Each row is a point on a landscape with many valleys, with its height.
From any point a ball takes the steepest step (drop divided by distance) to one of its 2 nearest points. It stops when none of these is lower. Distance is the straight distance between rows; heights are no part of it.
rokid: [ 67  93  76  91 100 114 111  92  92  67  81  90  84  67  72  80  96 110
 129  95 115 113  91  94  88 103 114  95 119 108  91 125  74  87 102  69
  92 102 119  95 116  84 110 105  93  93  98  90  99 100  91]  h=510
pofo: [ 82  92  71  94 125 100 111 113  83  99  90  72  80  77  84  97  90  80
 121 104  95 119  76  85  99  90 142 120 107 120  93  86  89  89 116  72
  83 104 134  87 103  97 133 130  91 115 115 101 100 124 102]  h=153
zisut: [113 115 110 111  70  97  95  88 115  83  92 103 100 101  92  96 100 119
  97  88 104  91 115 103  84  99  72  72  85  94 107 126  99 104  90 114
 116  98  82 118 101 125  64  65  82  90  78  96 111  96 115]  h=524
Lapiv: [140 108  94 110 119  82 106 109  94 126 110  85  92 136 119  84 111 102
  99  96  74  86 104  94 127  99 113 131  99 114 143  87 117  97 108  96
  94 126 125  83 108 116 119 127  98 105 129 129  87  95 113]  h=801
Zizal: [118  98 101  92 113  72 113 123  97 138 118 105  89 129 133 111 116 106
  79  87  82  81 106  97 125 101 102 117  95  96 141  85 131 102 120 125
  85 104 109  65 104 125 101 118 115 102 123 128  78 100  99]  h=806
pesop: [133  82 109 115 106  90 121 110 104 131 104 116  99 113 127 146  88 133
  85 109  74 115 125 101  93  67  77 107  76  88 120 113 140 139 127 145
  77  85  93  94  80 130 105 102  98  93  78 117  59  80 100]  h=458
nuked: [ 58  74 107  86  98 108  93 127 106 123  86 110 110  78 130 141  56  85
  79 100 105 118  82 100  72  73  89  97 111  97  73  77 100 124 103 126
 112  84  86 103  81 111 102  92 127  95  86  99  92 118  85]  h=652
mefu: [ 60  79  64  60 108  83  93 113  80  99 101  95  86  89 105 111  90  64
  71  90 118 129  77 104 110  77 145 118 122 128  73 105  96  93 114  88
  86  89 124  94  96  75 124  94 114 113 113  95  99 128 109]  h=696
guzem: [114  98 112  79  87  65  71 111  93 102 128 109 105 126 106 103 126  86
  59  77 110  89 115 123 130  83 110  91  77 105  90 103 117 103 112 127
  97  76  73 110  86  91  72  71 121 136 114  89 122 116 112]  h=339
butu: [ 99  93  70 107 114 134 108 107  78 116  79  67 106  90  93  75  58  81
 126  83  78  74  89  79  85 103 105 129 114 122 124  91  70  80  77  75
  90 120 136 102 104  96  97 116 109  85 121 131 106  74 107]  h=554
Sinu: [124  94 128  97  92 113  91  82  92 101 122 110 132 121  93  90  92  75
  94 111 106  96 112 116 134 102  96 111  93  90  64  59 107 102  91  81
  80  73  68 132  49  66 102  86 122 116 111  71 117  89  90]  h=260
zage: [102 120 131  86  91  81  84 112 109 110 124  88  94 107  95 102 141 101
  91  86  97  82  98 101 100 115 121  59  79  99 116  96 108 100 124 131
 101 103  91  83 136 116  80  86  87 135  93  93 137 121 120]  h=779
Vume: [110 114 105 127  81 107 101  81 122  70 107  96  84  98  77 101 134 128
 128 135 105 148  85 103  88  83 122  71  89 109  84 128 114 119 113  86
  91 103  91 114 104  94 112  97  58 102  75  73 108 106 104]  h=426
vona: [126 110 103 103  95  90  91  99  98 111 100 110 107 123 118  96 100 106
  85  84  98  66 120 106 107 108  77 112  99  91 124 108 107  85  87 115
 109  96  98 105 101 112  78  98 122  88 111 116  94  82 102]  h=513
Lonat: [142 115 125 118  96  72  79 107  96 110 115  84  83 128  95  91 125  97
  94  90  70  99 119 115 120  75 116  96  85 123 120 117 145 112 127 124
  97  92  92 107 116  91 100  87  99 121  88  96 119  96 128]  h=423
botuk: [126 125 117 134  98 118 104 109 120 117 104  63  86 104  77  71 132  94
 134 127  77  83  91  81 101  96 103  85  99 110 125  86 113 103 117  99
 106 126  96  95 102 120 114 132  78 100  78  98 136 103 114]  h=300
lag: [ 56 100  94 100  85 105 102  96 122  69  90 118 108  67  89 104  91 116
 103  88 133 103 100  98  74 122  62  80  98  77  81 121  67 108  74 104
 126 110  94 105 118 101  74  74  80  80  83  94 103 102  83]  h=632
Figu: [ 85  79  68  88  84  90 107  78  83  44  81 105  83  81  94  86  96 129
 111  98 110 141 100 114 101  95 109  97 120 128  75 158  86  90 110  62
 107  80 106 123 123  64 115  69  73 100  88  97  72 102 112]  h=815
zemez: [ 35  94  97  90 117 118 113 113 114  93  84 104 103  48  94 100 103 109
 117 123 132 104  80  86  62 133  81 101 113  68  88  87  63 114  83  97
 124 135 122  72 107  90 106 122 106  88  98 100 105 111  54]  h=658
vifir: [123 117 133 125 111 115 110 118 111 134 110  82 112 113 105 114 113  95
 109 120  84  95 101  93 110  99  91  87  86  79 105  60 128 122 134 124
  88  95  78  84  60 125 117 130  98 107  99  92 121 115  90]  h=792
bevu: [ 95  81  90  89  96  81 106  96 104  78  82 107  88  89 125 126  87 133
  98 116  98 165  87 112  84  84 105 111 108 114  77 122 103 125 106  98
 114 102 115 115 104  93 129  76  91  98  78 109  57 113 105]  h=789
kuni: [ 93 111 132 109  98 105  96 116 110 121 114  93 111 104 107 128 111  95
  95 109 103 101  88 100  97  99 108  71  86  80  89  68 119 118 123 123
  93  85  70  88  86 123 101 116  99 122  95  80 126 129  90]  h=786
Lozi: [ 93 113  93  90 107  85 103  88 110  82 105 123  96 102  98 100 128 120
 100 105 128 107  99 105 108 121  93 104  98  80  95 114  95 101  95  96
 106 112 107  82 112 104 109 112 103  98 113  91  81 104  82]  h=812
Bap: [ 41 101  90  90 108 110 101 107 115  88  95 106 102  61  81 106  99 102
 101  89 132  84  99  92  73 127  82  88 110  73  93  97  70  91  78 109
 117 115 102  76 126  96  82 108  98  85 100  97 111 108  73]  h=647
Dofup: [103 109  91 117  90 113 108  78 110  70  94  97  81  89  68  81 118 111
 134 133 107 134  88 101  96  87 115  92 105 113  84 114  97 101 106  63
  87 104 114 109  97  89 125 106  70  96  86  78  97  97  98]  h=389
raliv: [ 70  91  99  93  79 109 108  83 108  68  73 136 104  62 113 103  83 128
 121 127 114 141  94 110  82 115  60 103 106  89  68 114  69 121  83  74
 116 112 107 126  83  78 101  70  92  83  75 110  77  86  85]  h=596
Bidit: [118 101 109 116  71  85  90  89 110  80 105 101  96 108  98 118 103 127
  95  95  97 126 108 112  87  77  98  67  79  99  93 130 113 118 105 115
 100  85  69 125  98 103  76  61  79 109  80  90  98 114 121]  h=492
ver: [ 88  88  91 101  96  97 111  93 109  76  87  88  85  86 111 125  89 135
 110 105  93 144  85  95  64  83 113  83 113 118  98 130 111 116 114 103
 108 104 102 110 131 107 119  92  75  91  62 101  77 115 117]  h=778
mopin: [ 86  88  68  90 103 131  99 102  63 109  69  68 106  93 101  89  41  79
 119  69  87  87  85  91  83 101 107 126 114 119  91  96  80  82  70  68
  85  94 131 107  98  75  87  91 121  73 117 133  97  65 112]  h=563
terar: [107 118  98  83  92  76  95  98 105  88 109 111  92 115 106  89 134 130
  81  67 107  60 128  99 104 130  84  96  91  90 137 134  95  82  94 134
 122 116  98  83 138 118  66  87  92  91 105 122  97  94 105]  h=572
notin: [ 74  91 120 105  93 117  96 118 108 119  81  95 112  81 115 134  50  91
  89  92  97  90  96  94  64  88  78  78 106  91  96  77 105 111  99 132
 109  88  74 102  93 132  80  96 112  84  81 103 106 107  91]  h=641
Vike: [140  96 125 108  93  72  78 107  91 108 124  94  97 130 101 103 123  93
  78  96  80 105 120 124 130  60 119 105  79 116  98 104 144 112 121 123
  88  74  77 118  76  77  97  78 114 125 103  87 113 101 119]  h=386
Palim: [104 104  73 110 131 102 123 104  97 102  99  81  85  93  83  79 105  94
 132 128  95 117  84  73 109 101 131 128  96 113 108  79  93  96 112  66
  91 124 135  84 102 111 142 152  71 113 123 105  90 124  99]  h=116
Mev: [109 115  99 103 116  94 103  99 102  98 111  97  94 111  88  85 124  97
 102 109 104  79  96  91 116 112 108 101 106  94 115  90  98  87  98  84
  98 115 115  84 104 105 113 130 104 100 122 102 103 108  96]  h=803
datid: [ 97  97  70 103 134 119 113 100 103 118 101 108 109 106 103  85  89 103
  99 105 107  77  92  77  97 128 103 143 115  94 130  72  67  93  74  82
 110 133 135  69 106 111 114 144  95  84 139 118  84  99  77]  h=518
binef: [142 104  94 107 110  98  93  84  72 102 117  89 103 131  88  63 100  66
 102 102  87  79  98 111 130  97 104 123 108 124  95  87 101  83  81  71
  90  87 127 125  95  62 120 100 121 121 122 104 107  77 113]  h=323
zot: [116 120 113 105 110 109 101 102 109 126 117 117 132 119  99 102 116 110
  79  90 123  56 133 101 116 131  49 104  77  57 119  93  97  95  88 128
 111 100  90  88  76 115  62 100 112  90 122  97 109  78  72]  h=395
vun: [ 36  74  93  84  94 103  91 123 108  96  82 104 107  55 121 132  58  95
  91  85 116 120  75 100  66  97  85  90 118  94  76  98  82 115  93 120
 115  96  98  97 108  93  84  81 119  90  82 108  98 119  92]  h=665
Zubot: [ 83 102 111 106  99 119  83 113  93 105  82  74 103  72  77  80  84  66
 110  84  87  66 100  96  94 107 106  87 109 113 108  91  86  84  96 100
  94 105 104  99 109  95  84 103 118  96  93 103 138  92 107]  h=233
Rigi: [140  84 108 110  99  92 105  94  97 112  96 110  97 119 121 134  79 120
  93 110  73 132 116 110  99  55  99 121  85  98  94 106 134 124 110 119
  89  79  89 111  67 105 114  88 105  91  91 101  63  81 114]  h=440
nofu: [102  84  74 101 121 119  96 106  86 127  94  84 108 104 111  83  68  81
  87  77  84  51 100  89  90 120  95 136 125 115 139  84  72  68  67 101
 105 118 132  93 121  99  88 117 121  79 128 140 102  77  96]  h=546
Bito: [ 85  95  79  84  99  79 109  80 103  42 108 100  81  95  87  92 148 146
 115 109 130 145  96 112 102 110 123  68  98 119  87 154  96 107 118  84
 113 100  97 106 148  89 122  91  63 115  95  85  90 113 100]  h=583
koso: [ 78  81 122 105  82 121  87 103  87 104  86 103 127  84  97 106  57  69
  87  86  98  96 103 107  99  87  91  92 105 101  70  77  97 101  80  94
  86  74  68 124  67  84  72  75 118  92  91  86 120  98  87]  h=269
kozo: [ 97  98 112  94  92  84  71 108  97  89 122  98 100 107  89 104 125  75
  73 103 107 103  94 120 125  81 128  77  90 109  76  92 113  96 109  99
  88  82  75 115  87  81  93  87 110 135 111  73 124 129 104]  h=280
Teguf: [104 103 100 112 120 122  90 116 100 140  99  80 110  98  93  69  90  72
 103  87  78  43 102  77 105 118  91 116 120 106 142  71  77  80  90 104
 114 132 111  84 120 108  99 133 116  96 116 122 127  88  99]  h=538
fug: [130 100 114  99  91  80  95 112  99 116 108 114 113 117 117 117 100 112
  77  82  99  78 129 108 106  93  71  96  78  85 115 107 123 110 110 139
  96  76  78 102  80 122  70  86 118 105  99 108  98  90 100]  h=495
Nukem: [ 80 102 105 113  96 118 103  92 111  87  86 110  99  73  85  99  97  97
 124 134 113 134  82 105  93  98 100  93 108  89  70  91  88 116  97  73
  92 107 108 103  85  90 123 103  94 108  86  76  99 104  83]  h=353
gezif: [108  99  90 102 121  96 112 122  99 131  94  90  91 107 123 123  78  98
 101 108  78 108  88  84  90  88 112 129 105 103 119  69 115 108 106 104
  99 118 117  81  99 138 129 127  94  91 107 120  68 113 102]  h=504
borev: [ 93  93  88  89  84  95 114  76 109  73  77 145 108  91 131  99  83 133
 109 107 111 126 107 111  86 118  54 124 104  82  79 139  75 108  78  87
 133 101 101 117 104  90  95  72  95  75  85 122  56  76  94]  h=582
padis: [106  99  71  71 123  74 106  87  83  86 109 109  91 128 106  83 134 115
  77  80 114  68 114 101 128 131 118 125 112 105 127 123  88  69  89  92
 117 114 123  79 137  91 103 119 104  91 143 124  77  97  88]  h=539
Loga: [120 102  83  93  84  91 116  68 105  79  96 150 113 120 135  96  98 130
 102  93 109 113 125 113  99 120  49 132  88  66  93 156  83 100  77  98
 123  87  87 112 100  94  76  79  95  82  97 118  53  60 100]  h=569
Pud: [134  96 103 103 108 116  99  72  79 106 120 105 117 128  92  82  87  69
 103 116  96  98  98 113 129 107  99 125 104 100  75  63 104  94  78  69
  78  80 103 128  60  70 121  99 118 112 119  95  98  77 100]  h=293
dufa: [ 72 100  90 110  91 139 113  87  92  88  76  97 103  76  76  79  78 100
 136 103 109 104  91  91  87 105  87 102 113  97  85 109  73  97  77  55
  89 106 121 104  91  85  96 101  93  70  88  93  99  69  90]  h=486
Pema: [ 66  85  67  58 118  76  90 103  83 102 110 113  98  99 105 101  99  60
  63  84 129  96  84 106 120  92 125 125 122 115  79  96  90  73  93  91
  94  82 124  90  97  73 105  98 132 104 132 104 102 113  98]  h=685
kod: [121 108 110  92 102  93  99  89 104 107 122 136 135 117 103 104 112 103
  80  92 126  80 128 111 127 121  60 110  72  55  87  98  97 103  85 116
  99  76  79 104  64  96  70  86 120 107 122  84 103  74  81]  h=416
sop: [139  79 117 101 101  83  92 103  85 114 112  92  88 130 113 124  94  97
  71 105  66 120 113 111 116  36 125 119  84 124  91  97 141 115 113 119
  91  73  79 121  64  83 114  78 113 101 103  96  89  94 124]  h=418
redin: [106  96 121  85 101  75 112 134 102 145 126 103  93 122 131 128 123 102
  72  80  85  79 109  95 112  93 102  86  82  99 130  85 138 112 135 152
  84  80  90  72 105 124  88 101 113 119 103 120  97 106 106]  h=813
zoken: [ 75  96 109 123  85 131 109 109 112 100  69  89 104  68 103 118  53 103
 117 103  94 107  92  86  53  89  77  79 115  93 103  98  98 116  89 113
 105 107  87 107  95 130  88  94  93  72  63 100  95  96 100]  h=628
pifer: [115 107 107 119 100 144 108  84 101 120  97 113 130 118 103  91  76  90
 100 113 104  78 110  96 100 123  54 109 101  80 102  73  94  96  70  91
 102 104  92 114  67 105  87 104 115  70 105  96  98  62  77]  h=340
zegi: [104  87  84  79  87  45  90  93  98  75 130 137  97 122 120 114 131 108
  68  76 124 119 112 125 132  95  99 105  78  88  80 139 104 105 103 114
  98  71  76 105  95  81  79  69 109 122 116  92  88 109 107]  h=473
bobob: [114 104  98 118  77 107 106  75 104  81  85 117  98 101  99  94  85 116
 116 114  98 120 107 105  89  89  83 101 106  99  88 120 101 102  84  78
  98  96  94 123  87  97 100  81  88  81  77  95  77  80 109]  h=437
fale: [116 117 114 109 103 112  80 113 108 130  97  95 112 113  99  76  97  88
  90  78  91  40 124  94 101 120  75 108 106  96 143  89  96  84  89 122
 122 118  98  94 125 118  78 103 120  87 102 112 122  84 100]  h=528
nop: [ 88  94 121  99  85 109  72 107  90  99  90  91 116  81  84  86  82  62
  83  76  97  74 110 112 108  99 100  81  99 111  87  93  92  89  86 106
  98  87  84 121  95  83  64  70 115 110  94  89 140 103 102]  h=278
fep: [121 111 112 128 105 115 102 109 105 120  91  73  98 102  97  94  92  86
 118 116  71  89  94  88  94  86 101 101 111 108 121  74 113  98 105  97
  99 113 102 101  87 126 121 126  94  92  94 112 109 100 108]  h=272
bag: [ 78 117 130 105 101  94 112 108 115 116 124  98 106  96 112 129 137 116
 116 117 112 115  77  88  88 111 123  65  83  74  96  83 111 119 127 113
  98  99  84  74 120 121 102 120  77 126  89  76 127 133 100]  h=777
pemis: [134 113  71  95 118 101 117  58  93  78 106 124  94 126  90  75 127 113
 121 130 110 134 104 113 128 108 114 139  90 107  89 109 103 101  94  54
  87 110 137 106 100  80 136 111  82 107 124  99  67  84  98]  h=145
dodin: [121 114 113 111 122  97 104 108 105 125 116  98 103 119 106 103 117  93
 103 115  94  96  96 100 126 103 100 104  95  80 110  67 121 109 116 102
  87 103 100  76  75 117 120 135 106 108 123 101 100 112  95]  h=797
fome: [ 96 100 109 120  89 127 108 112 109 112  76  72  90  81 108 114  66 107
 119 103  66  86  94  79  48  86  95  81 115 109 133  95 108 101 103 123
 105 118  91 102 109 145  99 108  86  71  58 117  98  96 118]  h=615
Tiba: [113 107 122 122  75 123 102  83 107  98  90 113 121 103  90 100  78 101
 110 116 101 109 116 103  95  95  70  88  91  88  84  89 104 111  86  90
  97  88  67 126  61 106  84  77  94  88  79  78 105  80  94]  h=408
zopig: [110  94  84  82 110  83  95  83  89  94 109 128 104 114 110 101  99  87
  91 107 116 117  92 116 123  95 110 126 105  98  72  92 103  92  86  78
  93  85 116 105  86  80 116  98 119 108 122  90  77  94  96]  h=150
tebom: [108  76  82  97  77  76 104  75  95  56  86 118  87  98 114 107  90 136
  98 107  95 162 103 118  96  81  98 109 110 118  69 155 103 108 105  77
 117  86  92 129 110  70 113  60  73  98  76 107  54 102 123]  h=802
mel: [ 98 126 126 103 107 108  97 114 115 122 111 102 113 105  92 103 117 100
  87  98 119  63 109  91 106 127  72  84  86  64 112  75 103 100 100 124
 109 105  83  74  86 124  79 110 106 100 115  92 124 108  79]  h=373
rin: [ 94 112 100 103  88 119 106 111 117 100  93  89  87  90  99  93 102 118
 115  99  93  69 101  77  63 115  88  75 106  97 140 103  97  92  95 122
 117 133  93  86 125 140  83 111  83  76  71 111 109  99 108]  h=602
Konu: [117 108 117 134  94 129 107  97 113 112  84  89 105  97  95 112  78  97
 123 131  82 116  95  95  82  78  90  94 104  95  98  83 117 117 104  98
  95 104  88 108  68 125 119 112  88  83  79  91  95  94  99]  h=298
vumup: [120 107 119 129  81  99  94  86 114  87 112  96  91 105  94 128 115 134
 111 121  87 154  93 106  86  67 118  73  79 104  89 131 130 129 114 111
  89  91  75 122  95  95 105  80  67 106  75  82  96 109 112]  h=461
mogob: [ 79  98  74  80 102  99 119  78  97  47  96 101  74  86  68  71 136 130
 120 100 129 112 104 102 101 112 114  84 110 115 101 144  82  82 105  78
 114 106 111 101 135  92 118 108  72  96 103  86  89 102  92]  h=542
damu: [116 103 104 120 103 132 101  86  70 106 102  71 109 107  68  57  86  63
 130 104  84  88  92  99 121  98 101 109 107 122  86  82  88  92  85  52
  75  90 121 127  77  57 115 103 109 113 110  99 128  69 106]  h=354
Fime: [ 98 126 107  95  90 107 103 109 119 106 110 100  94 106  93  92 132 127
  97  84 109  58 114  81  84 129  77  83  90  80 143 106  93  93  92 131
 123 132  92  71 124 136  69 101  82  85  91 108 113  97  98]  h=589
pav: [ 65  99  98  93  91 108  92 107 104  76  99  81  90  65  82 104 102  97
 108  92 105  99  86  94  76 109 127  57 104 108  97 115  81  87 111 106
  93 104  95  99 128 101  88  98  88 112  80  87 127 121 110]  h=752
leli: [134  87 122 113  99  87 108 114 105 123 120 111 109 113 113 137 107 120
  81 102  87 104 127 106 104  75  84  91  70  89 108 104 138 134 130 144
  76  73  75  98  68 119  90  94 101 114  84  99  90  93  97]  h=475
fil: [129 109 105 104 106  86  91 121 101 137 101  84  86 122 109  76 108  86
 101  83  61  62 108  85 110 101 107 111 108 119 151  86 113  91 119 120
 108 129 107  78 145 119 110 118 104 107 103 123 104  94 123]  h=796
Dobun: [104  97  98 102  93  80  92  96 100  80 107  84  77 103  96 117 114 106
  89 106  92 132  89 111 100  75 140  77 101 125  88 121 119 101 118  97
  87  92  93 115 116  83 112  91  86 115  89  89 100 119 117]  h=547
luvul: [ 62  89 104 107  68 104  99  97 121  67  88 123 110  65 104 114  83 125
 113 108 121 136  90 107  70 109  64  71  92  81  69 120  69 132  87  94
 126 104  86 126 102  93  83  56  84  95  70  94  97 110  89]  h=613
nura: [ 98 100  70  86 134  99 110  90  98 106 115 110 103 121  92  78 124 109
  83  93 114  63 105  85 118 138 116 133 116  94 133  91  68  78  79  85
 118 127 133  67 121  93 110 147  96  91 154 120  83 102  75]  h=526
vis: [101  98 133 102  87 111  87 101 104 101 107 108 134 105  88  99  89  74
  81  97 113  89 113 108 120 103  84  87  86  84  68  64 101 101  89 102
  94  79  61 120  57  91  77  80 113 112 106  68 135 109  75]  h=213
vipin: [125 107 128 120 107 135 108  99 103 127  94  88 136 114 103  96  69  72
 106 113  85  79 107  92 107 102  71 105 102  93  98  53 110 101  95  98
  94  97  86 112  53 110 108 116 120  87 102  95 119  90  78]  h=361
muziz: [ 97 109 119 124  98 136 108  90 120 107  81 111 110  82  96 111  89  95
 131 149 100 140  87 104  87  93  82  98 101  79  77  71 104 134 104  88
  99 112  94 105  61 108 126 109  92  96  80  75  99  95  82]  h=324
vik: [ 64  95  99 103  91 118 110 103 115  81  92  84  95  65 101 120  84 122
 124 103  99 118  81  85  49  98 111  62 109 108 105 119  92 108 109 110
 105 112  94 100 131 120  96 100  73  94  54  94 108 118 114]  h=766
basu: [126 108 140 131  87 136 104  95 108 109  93  87 132 111  87  95  77  80
 110 119  85 100 117  96 106  94  78  91  91  97  82  59 114 109 104  94
  90  92  66 126  43  98  98  91 104  93  79  72 130  93  82]  h=383
likub: [115 100  91  88  89  52  89  92  93  71 118 103  79 124 106 108 133 112
  77  90 106 122 107 120 125  88 125  91  90 115  93 135 124  97 113 105
  90  86  91 106 111  81  96  82  98 116 107  94  91 110 118]  h=514
lafi: [131  98 115 106  94  80  79 109  88 112  93  78  78 115 105 105  90  81
  79  89  59  99 109 113 102  59 121 100 102 141 113 110 127  98 119 125
 106  92  95 120 115  90 106  82 109 104  83 105 102 100 141]  h=456
kig: [107 107  83  83 106  73 102  88  94  89 112 120 100 127 119  93 134 122
  73  68 117  63 129 109 118 133  87 123 102  84 125 138  87  70  79 116
 121 105 105  87 131  98  74 103 107  84 130 126  77  86  91]  h=555
boma: [ 80 113 122  92  93  94 108 107 115 106 114  87  99  90 108 122 124 116
 115 104  95  96  85  82  69 110 129  51  88  98 116  95 105  98 120 121
 103 110  85  85 140 127  89 106  69 116  71  90 128 125 120]  h=767
sobib: [101  93  95  88 110  90  99 117  98 125  92  98  96 108 126 123  69  92
  80  89  88  85  95  95  90  85  98 114 115 101 121  81 114  92 101 118
 103 100 104  87 100 130 103 112 119  83 106 122  77 103 100]  h=493
vufiz: [108  88  94  89 102  82  85  94  82  91 113 103  97 113  96  96 104  68
  80 105 101 107  92 117 128  73 130 110 111 120  77  92 108  86  98  76
  83  78 104 119  77  67 112  91 117 118 116  85 103 106 111]  h=209
Zak: [112 115 115  89  94  80  79 116 103 109 107  92  86 109  98  85 119  91
  91  80  84  67 111  98 101 114 111  83  95 113 130 101 111  85 117 132
 109 113  98  85 144 113  90  95 104 114  91 108 116 103 125]  h=788
getot: [ 55  83  70  69 128  95  99 109  92 102  93 100  96  72  96 101  89  79
  91  86 122  94  79  94  96 109 116 123 121  99  89  90  77  80  90  87
  98 101 128  71 114  85 106 115 122  95 126 107  98 114  79]  h=675
dez: [109 100  97  82 103  59  95  97  98  95 130 139 109 118 113 111 131 109
  70  77 128  89 123 120 135 112  78 111  73  68  97 120 103  98  95 123
  95  71  89  90  90  97  72  89 117 116 123  97  92  94  91]  h=441
faron: [ 81  93  89  93  96  82  98  93 107  65 104 105  87  87  96 109 121 120
 103 109 120 142  85 110  94  97 120  80 105 110  75 127  94 110 112  85
 100  97 101 108 125  85 120  91  87 118  89  81  93 124  96]  h=577
tos: [121 104  73  77 119  78 110  66  86  79 108 139 102 125 114  91 129 114
  98 109 121 124 105 121 136 121 105 143  96  91  85 118  99  98  88  77
  97 101 127  95 103  80 120 105 108 109 131 100  61  87  92]  h=90
bev: [108  99  75 112 133 109 115 123 100 135  96 102 104 104 123 104  71  97
 106 110  91  97  87  72  95 113 111 151 106 105 132  56  88 105  91  90
 103 134 125  74  99 136 125 147  90  94 131 126  71 112  92]  h=511
neniz: [ 78  89  79  82  97  91  89 104  84  71 100  84  76  81  77  92 110  82
  97  91 108 110  87 109 112  91 140  84 111 125  85 118  85  74 117  77
  79  88 112 104 113  65 104  99 105 121 110  83 115 118 106]  h=725
nimu: [108 108  95 113  84 127 108  61  89  83 101 115 100 105  75  71  99  99
 122 119 109 105 103 103 108 108  83 103 103 101  83 112  83  90  74  48
  89  98 109 126  82  74 102  92  86  85  86  88  93  62 100]  h=463
Silar: [122 109  97 106  75  80 104  78 108  75 100 129 105 113 108  98 105 127
  95  84 110 100 124 111 101 106  66  97  78  77  97 146  94  99  85 106
 114  83  80 115  93 108  64  63  89  92  94 101  85  81 110]  h=549
ninid: [ 60  84  89  84 103  95  91 113  92  98 106  83  84  77  97 121 106  76
  89  99 105 122  69 102  97  85 146  81 112 116  75  98  94  94 123  93
  83  92 101  94 112  86 114 109 103 125  96  83 115 136 105]  h=710
Nuvaz: [ 87  98  92 106 108 118 100 111  83 101  80  56  91  72  74  83  86  69
 132  98  79  92  82  89 100  89 130 100 107 117 100  88  84  83 111  76
  82 103 121  95  93  89 112 123 105 109 111 102 129 100 111]  h=192
fas: [119 110  70  94 137  98 121  82  97  87 106 105  90 115  81  69 125 105
 120 127 113 121  93  93 132 113 132 136  88 114 105  95  93  99 104  56
  93 121 141  87 107  93 146 141  78 113 141 100  75 112  92]  h=155
sula: [ 37  82  78  69 129 104 107 115  95  92  80  97  99  50  93  98  96 101
 113 107 129 113  74  94  82 125 107 121 115  87  76  90  65 101  90  82
 112 115 141  70 108  75 114 115 118  98 119 106  97 118  60]  h=667
fefek: [110 131 130 112 103 111  94 122 117 130 110  84 101 108  87  79 132  91
 105  97  93  52 106  84 108 126  91  82  93  84 129  73 107 101 115 125
 115 118  88  75 113 125  92 116  97 111  98  96 139 111 103]  h=352
kasum: [ 80  90 106 112  94 125 101  95  92 112  78 108 124  85 106 101  51  84
  98  93 103  88 104 100  85 106  65 103 112  86  90  84  91  94  64  92
  97  87  93 115  84  98  75  88 117  67  93 105  99  75  84]  h=310
Zud: [ 73  98  91  72 102  89  85 109  93  79 106  89  81  75  76  87 116  84
  88  80 109  77  99 100 103 121 130  76 102 116 100 113  77  65 111 107
  99 102 110  89 133  82  90 102 107 112 107  95 125 116 106]  h=739
Samag: [114 119 115 114 103 102  96 119 111 133 111  74  84 103  82  66 136  81
 126 105  71  66  98  72 107 113 117  81  99 109 129  76 109  94 128 116
 111 126  96  77 139 114 117 132  86 122  87 101 138 112 123]  h=327
kito: [114  95 113  87  99  81  87 121  92 129  94  90  87 118 124 119  85  84
  69  82  70  84 107 101  98  72 110 102 102 126 121  91 127  95 117 135
 107  91  93 102 104 116 101  94 122  96  93 122  93 102 127]  h=478
Kor: [ 63  76  79  86 100 116  95 106  77 106  68  94 109  76 112 111  39  81
 104  74  98 111  82 100  84  87 103 122 123 110  70  98  88  98  78  73
  90  85 117 102  87  78  90  81 119  77  99 114  89  86 105]  h=575

For each start below, name the point where the ball stops.
tebom: fep
ninid: fep
zoken: Vike
mopin: Vike
luvul: fep
nura: Vike
Dobun: fep

Call two points neighbours if one is among the 2 nearest of the other. Go from one point of each pair to the other, from neighbour to neighbour, staying as low as possible. Name the highest point that can't be avoided.
boma and tos: Lozi
Palim and tos: fas
vis and Palim: nop
fep and tos: Bito

For each start below, name every point that the ball comes to, in order.
vun: notin, zoken, fome, rin, Fime, terar, kig, padis, nura, datid, bev, gezif, sobib, kito, lafi, Lonat, Vike
lag: luvul, raliv, borev, Loga, Silar, zisut, Bidit, vumup, Vume, Dofup, Nukem, muziz, Konu, fep
Figu: faron, Dobun, likub, zegi, dez, kod, zot, mel, fefek, Samag, botuk, fep
nuked: notin, zoken, fome, rin, Fime, terar, kig, padis, nura, datid, bev, gezif, sobib, kito, lafi, Lonat, Vike
